The views of a scene show one set of named points, each view turned or mirrored, shifted and resized as a whole, with a little noise and some points left out.
In the rows, zero is written as 100.

Scene 1
View 1
Vokos: [103 105  99  91  96  89 106 101  61 104 115 102 124 102 115  89  82  79
 102 110  80 115 110]
fute: [ 97 103  99  91  91  85 112 113  38 120 125  89 132 107 125 102  65  70
 111 117  89 118 111]
fel: [104 105  96  91 104  94 101  93  76  91 109 116 120 101 109  75  94  87
  98 107  68 113 109]
gamiz: [112 111  91  88 110 100 102 109  72  98 107 134 131 101 113  81  95 103
 101  95  64 111 116]
Sesu: [149 129  93  85  92 100  95  97 128  72  92 134  98  90 100  97 113 118
  66  79  85  95 129]
vof: [119 116  98  87  84  88 111 122  56 119 119  99 126 102 125 119  71  86
  98 102 101 109 122]
lete: [122 114 101  90  84  88 101  88  95  85 108  96 101  97 107  97  90  83
  80 104  95 105 116]
Begiz: [ 94  99  93  92 116  98  99  89  73  86 109 127 126 103 106  59 100  90
 103 107  51 117 104]
zun: [106 102 103  95  95  90  93  54 115  59 103  96  88  96  91  61 109  76
  76 113  73 109 101]
fozok: [104 105  96  91 100  92 105 100  65 101 112 110 124 102 113  84  87  84
 102 107  74 114 110]
nuveb: [ 99 103 101  92  92  86 105  89  67  98 117  91 115 102 113  85  81  71
  98 117  84 115 105]
Ruvav: [ 94  97 104  96  91  84 100  66  84  79 114  81  99 100 102  70  91  61
  91 123  79 114  98]
dakon: [ 94 101 105  94  79  78 113 101  42 117 128  68 120 105 123 105  61  55
 106 127 101 118 106]
gaziv: [161 139 101  82  57  84 112 126  92 112 110  91 103  92 123 156  71  98
  69  87 137  93 141]
View 2
dakon: [100 177  85  45  92  72 150  99 119 150 106  86 146 134  71 127  81 101
  82  90 119  84 105]
fute: [ 97 163  85  46 120  77 153 125 109 145 121  74 147 129  75 123  85  85
  81  89 125  94 108]
zun: [122  83 106 112  90 119 104  52  90 100  67  87  98 133 114  74 102  69
  94 113  92  99  71]
fel: [108 104  99  81 133 106 129 110  86 114 105  68 123 124 101  95  98  61
  85 101 113 104  92]
gaziv: [ 50 125  78 128  47  98 118 172 133 154 163 107 103 126  67 115  78 161
 107  78 107 146  86]
gamiz: [ 97  92  98  90 146 110 129 141  82 112 124  61 120 120 100  94 100  59
  88  96 119 120  95]
Ruvav: [121 124  99  78  93  99 124  57 100 118  71  83 121 134  98  94  95  72
  87 108 101  85  85]
lete: [ 95 107  94 106  84 107 116 103 105 123 106  89 107 129  93  95  92  98
  95  98 102 115  83]
Vokos: [101 130  92  69 120  93 138 117  98 129 112  72 132 127  88 107  92  76
  84  95 118 102  99]
Sesu: [ 82  49  99 152  98 133  96 140  89 103 128  83  81 120 108  74 100  94
 106 100  98 147  71]
vof: [ 80 143  84  75 107  88 140 152 110 145 140  81 131 125  75 120  85 104
  90  85 121 117 103]
nuveb: [108 135  93  68 108  92 135  94 101 128  97  79 129 130  89 104  92  79
  85  98 113  93  94]
View 3
Vokos: [ 82 112  76 108 109  96  85 104 103  92  83  88  96  86  95 102 101 114
 100  90  94 125  93]
fute: [ 91 118  65 119 105  98  87 109 100  85  69  81  90  83  96 103 101 118
 105  76  78 140  92]
fozok: [ 80 111  83 107 110  96  85 103 105  93  90  93 102  87  90 104 102 111
  99  94 103 120  94]
gaziv: [112 141  46 109  91 132  80  70 117 107  93  89  79 134  87 119 120  65
 139  92 104 111  62]
Begiz: [ 66 100 100 103 117  84  85 108 103  93  97  99 112  75  89 100  97 121
  86 101 113 115 104]
Ruvav: [ 64  95  77  81 118  87  77 102  99  98  87  90  87  93 121  85  97 120
  94 101  90 106  87]
Sesu: [ 80 117  90  92 109 109  80  75 117 112 121 109 108 115  80 113 111  78
 110 119 139  86  81]
lete: [ 79 112  72  91 110 103  79  88 107 103  96  94  90 107 103  99 105  98
 108 103 104 103  80]
gamiz: [ 80 116  94 115 110  95  88 103 107  94  98  99 113  82  76 111 103 108
  97  97 118 120 100]
vof: [ 99 128  63 121 100 109  87  97 107  92  80  85  92  97  86 112 108 100
 115  82  92 131  85]
nuveb: [ 77 108  74 100 112  94  82 104 101  93  82  88  91  89 106  95 100 116
 100  92  90 120  90]
zun: [ 56  91  88  68 122  87  74  92 104 107 105 101  94 101 118  85  99 110
  92 118 111  86  85]
fel: [ 74 108  89 103 114  92  84 103 105  95  94  96 105  84  92 101 100 114
  95  99 108 115  96]
View 4
lete: [101 112  86 122  97 115  92  83  93  85  97 100  98 103  94  94  91  80
 104 103 108 115 116]
fute: [ 97 117  95 141  97 146 111  65  61 112  79  87 119  84  86 136  64 133
 104 125 131 115 121]
fozok: [101 114 109 126 112 130 113  75  81  99  90  94 120  76  85 109  89 105
  93 105 104 116 116]
Begiz: [109 111 124 128 135 128 120  76  99 108  92  90 131  65  75  99  99 104
  74 104  84 133 105]
gaziv: [ 77 121  72 104  47 112  88  81  45  59  94 119  81 109 116 113  81  72
 140  82 147  62 143]
zun: [118 106  87 128 125 109  86  90 132  91 106  92  98 109  84  69 103  68
  83 112  81 147  98]
Sesu: [ 95 112 109  91 100  93 101  92  95  60 107 117 100  84  98  71 122  46
 100  63  87  94 120]
Ruvav: [114 109  84 142 118 126  92  80 110 105  97  86 106 105  83  96  84  98
  89 126 100 144 103]
nuveb: [106 113  92 138 108 133 101  74  87 105  90  88 112  93  85 112  77 110
  95 122 112 128 113]
gamiz: [ 98 114 127 116 117 126 125  75  77  95  89  99 129  59  82 106 101 101
  87  89  95 108 117]
Vokos: [101 114 102 132 107 134 109  72  77 103  87  92 118  82  85 116  80 113
  96 113 112 119 116]
fel: [105 112 112 124 119 126 113  76  91 100  92  93 121  75  82 102  94 101
  86 104  96 123 111]
dakon: [101 116  75 150  90 147  98  66  68 113  82  83 107 102  89 137  56 132
 109 138 138 123 119]

Which points are out of place in each view (at most two, in the order of its rows)? Write - if all are in place.
view 1: fozok
view 2: gamiz
view 3: gaziv
view 4: Ruvav

Scene 2
View 1
pabov: [ 80  95  97 108  85 106 119  81  83  88  91 115  76 110 104  86 111 118
 110  86  99 111 113]
Dize: [ 82 175  99  78 114 102 124  75  84 127 104  81 103  58 112  97 127  86
  70 101 115 118 130]
luva: [ 76 161 106  86 109 108 128  69  86 122 102  91  97  77 117  85 124  90
  84 104 104 112 132]
Fanat: [ 77 101  96 105  96 108 119  69  90  98  99 111  81 109 104  85  97 114
 113  82  82 103 113]
ziv: [ 88 150  83  80 118  96 115  72  89 124 113  82 101  60  97 106 102  97
  78  79 102 113 115]
tutub: [ 81 152  94  85 110 102 121  74  86 119 105  88  97  69 107  97 117  95
  80  91 107 114 122]
gela: [ 91  84  73 101 100  96 105  78  91  94 107 105  80  94  82 105  79 124
 108  58  86 106  95]
Logi: [ 79 120  90  95 111 106 116  58  95 113 110  99  91  92 102  91  86 107
 105  76  76 101 113]
paf: [ 77 132  93  92 112 107 119  60  94 117 109  94  93  87 105  90  94 103
 101  83  81 104 118]
babof: [ 93 102  82 100  90  93 112  95  81  91  96 104  80  85  91 106 111 117
  92  75 116 119 104]
siv: [ 86 171  93  77 114  98 121  80  83 126 106  79 101  53 107 103 125  88
  67  95 119 120 125]
Pev: [ 85 133  84  87 114 100 114  69  92 117 111  90  95  75  96 100  93 104
  91  75  91 107 112]
fepa: [ 86  88  88 107  84 100 114  88  82  85  93 114  75 105  96  94 107 121
 106  79 103 114 107]
menuk: [ 67 118 111 105  96 117 128  61  89 104  95 114  83 115 119  70 110 106
 115  99  81 102 128]
gon: [ 86  82  80 105  95 100 109  77  91  91 102 110  79 103  88  98  84 124
 113  65  86 106  99]
refa: [ 80 133 103  96  92 103 125  84  80 103  94 102  85  89 111  88 128 102
  91 100 115 117 125]
pak: [ 89 141  81  84 114  96 114  76  89 119 111  84  97  64  94 107 101 101
  81  76 102 112 112]
vizav: [ 81 149 100  88 104 103 124  78  84 115 100  92  94  76 110  91 124  96
  83  98 111 116 126]
Rud: [ 91 100  71  94 110  96 105  72  94 105 112  96  88  82  83 108  76 117
 101  58  83 106  96]
View 2
Fanat: [107  95 100 124 103  98  78 107 105 109  99 102 109 117 104 112 108  76
  95  93  93  97  97]
fepa: [ 94  94 100 104  92 106  84 105 106 100 101 100 100 100 102 101 109  70
  99 100  77  93  94]
siv: [117 112 118  95 128 125  88 123  81  86 123  90 136  92  79  90  94 100
 126  91 150 113  97]
Logi: [116 101 106 122 105  95  81 120  92 114 105  98 121 121  96 112 102  92
  96  91 102  94  89]
paf: [120 104 107 124 112  97  80 120  90 113 107  97 125 122  94 112 101  94
 100  89 115  99  92]
menuk: [110  94  99 133 119 102  71  98 112 103  96 107 110 119 106 119 112  68
 100  88 114 108 111]
refa: [103 100 106 105 118 119  81 104 103  86 108  99 114  94  95  97 107  74
 116  95 121 110 106]
vizav: [112 105 111 105 123 119  83 113  94  90 114  96 125  98  89  97 101  86
 118  91 136 112 103]
ziv: [119 111 117 101 115 111  89 130  78 100 119  89 134 103  81  95  94 106
 114  91 129 101  87]
luva: [118 105 110 116 132 116  79 111  95  92 112  98 127 106  90 104 102  86
 116  87 145 116 107]
babof: [ 95  99 106  92  93 114  88 113  97  95 109  95 108  91  93  91 104  81
 107 102  85  93  89]
Dize: [119 111 117 101 133 124  85 121  84  87 121  92 136  95  81  94  96  97
 126  89 156 117 102]
Rud: [111 103 108 108  88  96  89 129  85 117 109  92 120 114  91 103  98 101
  94  97  82  83  76]
tutub: [115 108 114 104 121 117  86 119  87  93 116  93 129 100  86  96  98  94
 118  90 135 108  97]
gela: [103  98 104 108  82  95  87 122  92 116 104  95 109 111  97 103 102  90
  91 100  68  81  78]
gon: [102  96 101 113  86  94  84 115  98 114 101  98 106 113 102 107 106  83
  90  98  69  85  84]
pabov: [ 97  93 100 114 100 105  79 100 110  99  99 103 102 104 104 105 111  67
 100  96  87  98 101]
View 3
tutub: [102 102  85 101 101 100  84 104 105 102  99  88  95 117  68 104 102  97
  98 110  71  66  87]
pak: [103 106  85 108 107 101  80 104 106  91  93  89  95 127  72 113 104  88
 101 112  70  83  93]
paf: [ 94 115  95  94 102 106  80  87 105  94  90  76 115 112  73 110 100  93
 100 113  82  79  98]
pabov: [ 89 121 100  98  99  97  98  83 102 101 101  94 110 103  93  83  77 115
 107 108  97  99 112]
Pev: [ 99 112  90 103 106 104  79  96 106  91  90  83 105 122  74 115 101  88
 101 112  76  86  98]
gela: [ 91 126 100 110 111 101  87  85 106  80  89  91 110 123  96 108  84  95
 111 112  91 125 120]
refa: [ 99 105  88  99  97  96  93 100 103 109 106  96  94 107  76  86  90 112
 100 107  80  69  92]
fepa: [ 91 122  99 104 103  95  98  87 103  96 100  99 104 110  97  87  77 113
 110 109  95 111 115]
menuk: [ 86 121 102  82  93 103  91  75 102 108  98  77 124  91  79  87  85 112
 100 109  96  74 103]
babof: [ 97 113  92 113 106  94  95  99 104  93 101 104  91 120  93  91  83 107
 109 109  85 108 108]
ziv: [104 103  85 108 107 102  78 106 106  93  93  86  93 128  68 116 107  87
 100 112  68  76  89]
luva: [100 103  88  91  95 102  84  97 102 110 100  82 103 106  65  98 101 103
  95 110  75  52  84]
Logi: [ 92 120  98  95 104 106  81  82 105  91  88  76 119 113  79 111  96  92
 102 113  85  90 104]
Fanat: [ 88 125 102  93 100 102  90  78 104  96  94  83 119 104  88  95  84 105
 105 110  96  97 111]
vizav: [101 102  86  99  99  98  88 103 103 107 103  91  95 113  70  96  98 104
  98 109  74  63  87]
View 4
menuk: [ 76  89 110 105 114 125  81  87 104  88  94  77 120 107 125  88 113 114
  97 123  81 111  97]
gela: [ 94  78  99  85 120  91 116  88  85  84 110  87  83 117 116 102 108 105
 103  89 100 112  76]
gon: [ 88  78 102  87 119  95 110  85  86  83 106  85  91 115 120  98 113 107
 100  89  95 109  76]
Rud: [ 97  83  95  88 117  96 119  96  93  83 114  86  77 116 112 106  96 102
 111  99 101 119  82]
Dize: [108 116 107 119 100 116 101 111 113 106 109  90  92 119 100  98  94 106
 106 169 111 117 130]
Fanat: [ 82  84 105  96 116 110  95  86  95  86 100  81 105 110 123  93 112 110
  99 107  87 111  86]
refa: [ 97 101 114 111 106 106  94  92  97 103  98  88 105 118 114  91 118 113
  91 142 103 102 111]
pak: [106 102 100 105 108 104 114 106 103  96 114  89  80 119 103 104  92 103
 110 135 110 119 107]
Logi: [ 86  88  99  99 116 116 103  98 105  83 108  81  95 110 116 100  95 105
 111 115  91 122  93]
luva: [ 95 108 109 116 105 124  91 102 113 100 102  83 105 114 110  94 101 110
 104 155  97 116 120]
fepa: [ 93  84 110  93 114  92 102  81  81  93  99  88  99 118 120  92 125 111
  89 102 100 100  85]
tutub: [104 107 106 112 105 111 103 104 107 100 107  87  91 118 105  98  98 107
 105 150 107 115 116]
paf: [ 89  93 100 102 113 118 101 101 108  87 108  81  97 111 113 100  95 106
 111 127  93 121 100]
siv: [112 115 107 117 101 110 106 110 110 107 111  92  86 121  98 100  94 106
 106 165 114 116 128]
ziv: [109 104  98 105 107 106 116 110 107  96 117  90  76 119 101 106  88 102
 113 141 111 122 111]
vizav: [102 107 110 113 104 112  97 101 104 102 104  88  98 117 108  94 106 110
  99 151 105 111 117]
Pev: [ 98  96  99 101 111 109 110 103 105  90 112  86  85 115 108 103  92 104
 112 128 102 122 101]

Which points are out of place in each view (at most two, in the order of its rows)? Write - if all are in place.
view 1: luva
view 2: Logi, paf
view 3: refa
view 4: ziv

Scene 3
View 1
seki: [ 89 130 137  73 150  95 115 138  74 109  93  82  98  77 103  92 121  74
 138  90  95 107  80]
Vumo: [ 82 138 134  68 146  70 103 140  93 101  90  94  93  78  85  87 133  82
 111 110  93 102  60]
Zelo: [ 91 126 113  79 139  88 112 121  78 110 107  87  99  83  99  99 118  84
 111  98  94 100  76]
Fodop: [100  93  72  96 120 121 125  87  50 123 134  87 106 101 122 119  78  95
 104  89  91 103 100]
Pelig: [ 91  99  97  85 128 120 125 103  54 114 114  90 101  98 118 106  85  90
 120  92  92 110  93]
dera: [ 84 109 138  73 147 124 130 131  53 107  86  86  97  87 121  90  95  75
 159  81  96 126  93]
Mog: [ 84 114 109  78 131  93 113 116  75 105 103  97  96  92 101  96 105  90
 107 106  92 107  73]
matom: [ 72  69  88  84 109 134 133  87  51 102 101 116  96 121 124  96  54 103
 114 106  89 133  89]
ror: [ 72  78 115  76 124 140 137 107  45 100  86 107  96 111 127  88  61  90
 145  95  94 139  91]
dun: [ 73  87  97  81 116 113 124 100  65  99 100 113  96 110 110  94  76 101
 106 112  90 124  76]
norir: [ 85 125 135  71 147  98 115 135  73 105  89  87  95  80 102  90 116  76
 136  94  95 112  78]
kom: [ 84  95 108  81 129 122 127 109  56 108 102  96  99 101 118  98  82  88
 129  94  93 120  90]
Ligad: [ 57 143 152  52 142  38  91 152 124  76  63 122  83  84  58  62 148  89
  89 145  90 110  26]
Mese: [ 70 105 107  74 121  85 111 113  87  94  93 117  92 102  92  85 101  99
  92 124  89 115  60]
Timir: [ 86 121  83  84 119  64  99 104  97 105 120 105  98  96  83 102 120 101
  60 126  87  88  58]
View 2
Fodop: [128  87  95 104 111 125 105 128  65  90  54 111  79  86 134  88 110  86
  93  85 119 119  89]
dun: [116 107  99 100 107 108  94 133  86 117  86 112  81  72 128  85 106 102
 102 104  89 124  96]
Timir: [109 101 115  75 108 114  84 123 134  93  69 127  89 118 103  92  86  99
  88  85  78  95  95]
Vumo: [121  81 114  53 109 105  65 153 113  91 126 124  88  98  98  98  71  90
  88 103  77 101  74]
dera: [135  74  97  78 110 110  80 162  53  99 131 107  77  59 126  91  89  83
  97 114 105 127  70]
matom: [118 111  91 115 106 111 104 130  66 123  76 106  77  58 140  81 117 103
 106 106  98 134 100]
seki: [132  70 107  61 111 110  71 160  81  86 128 117  83  84 110  96  78  80
  89 105  97 112  67]
Ligad: [105  99 127  36 104  91  49 152 162 109 153 134  93 107  78  98  55 107
  91 115  38  89  81]
Mog: [121  89 106  76 108 111  83 141  96  98  97 118  84  89 114  91  90  92
  93  98  90 112  84]
Pelig: [128  86  97  93 110 117  94 140  68  96  83 111  79  76 129  88 103  87
  95  96 110 122  84]
kom: [127  89  96  92 108 112  92 143  66 104  97 110  79  68 129  88 101  91
  99 104 103 126  83]
ror: [125  98  90 105 108 106  95 147  51 121 108 105  75  45 139  83 109  96
 107 116 101 139  88]
View 3
dera: [ 92 108 121 116 119  94  98 108 115  86 114  95 148  95  89  73 105  72
  82 125  79  77 121]
Mog: [ 95  98 105 116  82 112 100 106 105  95 103  92 115  97 107 102 105 101
  78 116 111  82 107]
Mese: [104 102 101  98  61 122 114 116  94 106  94  84 118 106 107  96  93 106
  66 106 120  83 111]
norir: [102 109 111 127 105 113 101 101 104  85 101 101 127  99  90  86 117  80
  83 121  92  93 105]
dun: [ 89  94 109  90  72 102 105 121 107 105 112  78 130  97 115  93  82 107
  70 112 110  66 125]
Pelig: [ 76  90 112 109  96  90  87 112 120  94 122  87 127  88 116 100  94 101
  81 122 101  65 122]
matom: [ 78  89 113  76  77  86 101 131 115 109 125  71 142  92 123  89  67 109
  68 114 105  51 140]
ror: [ 85 102 121  85  98  85 105 125 115 101 123  77 158  95 105  72  76  87
  71 118  88  59 137]
Vumo: [112 110 101 134  87 131 109  95  93  90  87 104 108 105  90  97 124  88
  81 114 108 106  90]
kom: [ 83  96 115 103  96  92  96 115 115  95 118  85 137  92 108  89  92  96
  78 122  96  67 125]
Zelo: [ 93 101 106 127  94 111  97 101 107  89 104  98 114  95 102 101 115  94
  84 120 104  87 104]
seki: [ 99 109 112 133 109 110  98  97 107  84 101 104 124  98  89  88 121  78
  86 124  92  94 102]
Fodop: [ 63  78 109 109  91  81  77 113 126  97 130  82 116  80 131 115  90 116
  84 125 109  55 125]
View 4
Mese: [100 102 138  85 133 143  99  94 101 101  90 116  95 146  68 103  94  80
 120  93 119  75  97]
norir: [129 110 127  74 100 149 113  82 103  69 139 133 112 109 100 103 114 100
 110 103 106  65 103]
Fodop: [ 78  70  86 131 100 102  68 110  95  90  93 137 133  81  64 102 122  99
 149  64 106  71 117]
ror: [114 121 116 105 107 144 103  74 113  91 112 138  97  66  46 151  90 121
 150  48 108  62  95]
Zelo: [113  96 118  87 106 135  99  93  98  77 123 130 116 117  95  92 118  92
 115 102 108  70 108]
Timir: [ 81  75 126  96 133 121  79 112  88 101  78 112 114 168  82  71 113  62
 113 111 123  82 108]
Pelig: [ 98  92 103 111 102 123  87  95 100  86 108 137 119  83  68 115 113 104
 140  69 106  68 110]
kom: [112 103 109 103 101 133  98  87 103  81 119 137 113  79  70 122 108 110
 138  69 105  65 104]
Ligad: [131 120 179  35 147 176 128  84  99  89 113 100  80 208 108  76  93  60
  74 147 126  78  89]
Vumo: [125 104 140  64 115 150 111  89  97  76 128 120 107 149 109  79 113  81
  97 124 111  71 103]
dun: [ 96 101 121 104 122 134  94  92 105 102  88 125  99 108  50 125  93  97
 141  67 116  72  99]
dera: [135 119 117  85  92 149 115  74 108  67 145 142 111  72  85 125 108 119
 127  78 100  60 102]
matom: [ 90 104 112 119 119 131  88  90 109 108  82 130  98  83  30 143  87 109
 158  43 115  68  99]
View 5
Mog: [102  98 106  94 104  93  85  99 114 104 103  92 111  99  98 121  93 123
 110 114 103 106  97]
Mese: [102  98 108 112 104  79  86  96 101 100 105  87 101 108  98 119  96 113
 112 109 117 109 102]
ror: [123 117  84 110  72  74  50  91 105 100  85  69 130 101  92 130  88 119
 114  98  82 124  90]
dun: [114 110  92 116  83  73  67  95  96 106  99  82 106 100  94 125  98 111
 111 108  96 113  98]
matom: [123 119  80 120  67  66  55  95  90 110  95  77 106  96  92 129 101 110
 111 105  83 117  96]
Fodop: [118 112  82  97  73  88  66 105 101 124 103  99  99  76  96 131 107 120
 103 120  67 102  93]
kom: [115 109  90  99  82  84  64  97 109 106  93  82 121  94  95 128  92 122
 111 107  83 113  92]
Ligad: [ 81  77 139 104 146  89 115  91 117  79 108  85 112 133 102 106  82 118
 119 105 160 111 107]
Timir: [ 97  93 112 104 112  88 101 104 100 113 119 107  79  97 102 118 108 112
 105 124 116  95 105]
seki: [101  95 110  79 108 104  81  98 129  95  92  87 135 100  98 122  82 135
 112 110  97 110  90]
Vumo: [ 93  88 121  87 123 100  97  98 125  94 102  91 119 108 100 115  85 128
 113 111 118 107  97]
Pelig: [114 109  90  97  81  88  66 101 108 112  97  89 114  87  96 129  98 124
 107 113  78 109  92]
Zelo: [102  97 107  87 105  98  83 101 120 103 100  93 117  96  99 122  91 128
 109 114  97 105  94]
norir: [102  97 109  85 105 100  79  97 127  96  93  84 134 103  97 122  82 132
 113 108 100 112  91]
dera: [112 106  96  86  90  95  63  93 126  95  82  74 146  99  94 127  80 134
 113 102  84 119  86]
View 6
matom: [ 81  89 100  97 104  99  96  74  95  90  97 120 100 132 112  77  90  91
  93  94  86 106 114]
Timir: [101 105 106  82  89  61  79  95 121  93  85 109 111 122  81 111  98 118
  95 120 101 161 119]
dera: [ 93  85 110  95  89  92 107  87  97  89  57 119  98  91  93  83  95  83
 109  88  93 106  70]
Vumo: [102  95 110  77  86  60 102 100 122  88  58 109 110  94  64 107 102 102
 106 105 102 143  81]
Pelig: [ 94  93 110 103  89  94  87  84  93  96  77 119  98 110 107  88  92  97
  99 101  93 122  98]
norir: [ 99  91 110  87  86  77 103  94 109  89  56 114 104  91  79  96  98  93
 108  98  98 126  74]
dun: [ 86  91 101  89 100  87  98  81 105  89  90 116 104 126  97  87  93  96
  95  98  91 119 110]
Zelo: [100  95 111  91  85  77  92  94 108  93  64 114 104  99  85  98  97 100
 105 105  98 136  86]
Mog: [ 96  95 108  88  90  77  93  91 110  92  73 114 105 109  87  98  96 102
 101 104  97 134  97]
Fodop: [ 96  98 111 112  86 100  72  82  87 100  85 121  94 116 120  88  89 104
  95 106  93 130 110]
seki: [101  92 112  90  83  77 101  97 108  92  52 114 102  87  79  97  99  93
 109  99  99 128  71]
ror: [ 82  83 102  95 101 101 108  76  94  88  81 120  98 116 105  74  91  82
 100  85  87  95  93]
Ligad: [ 98  94 101  47  99  33 121 105 149  76  64  99 124 106  32 115 107 104
 106 108 104 150  89]
kom: [ 91  90 107  98  93  94  95  83  96  91  76 118  99 109 102  84  93  92
 101  95  92 114  93]
Mese: [ 91  94 101  76 100  67 100  89 120  87  84 110 111 122  77  98  97 102
  98 104  95 133 108]

Which points are out of place in each view (at most two, in the order of its rows)? Write - if all are in place.
view 1: Zelo
view 2: Ligad
view 3: Mese
view 4: Fodop, kom
view 5: Mog
view 6: -
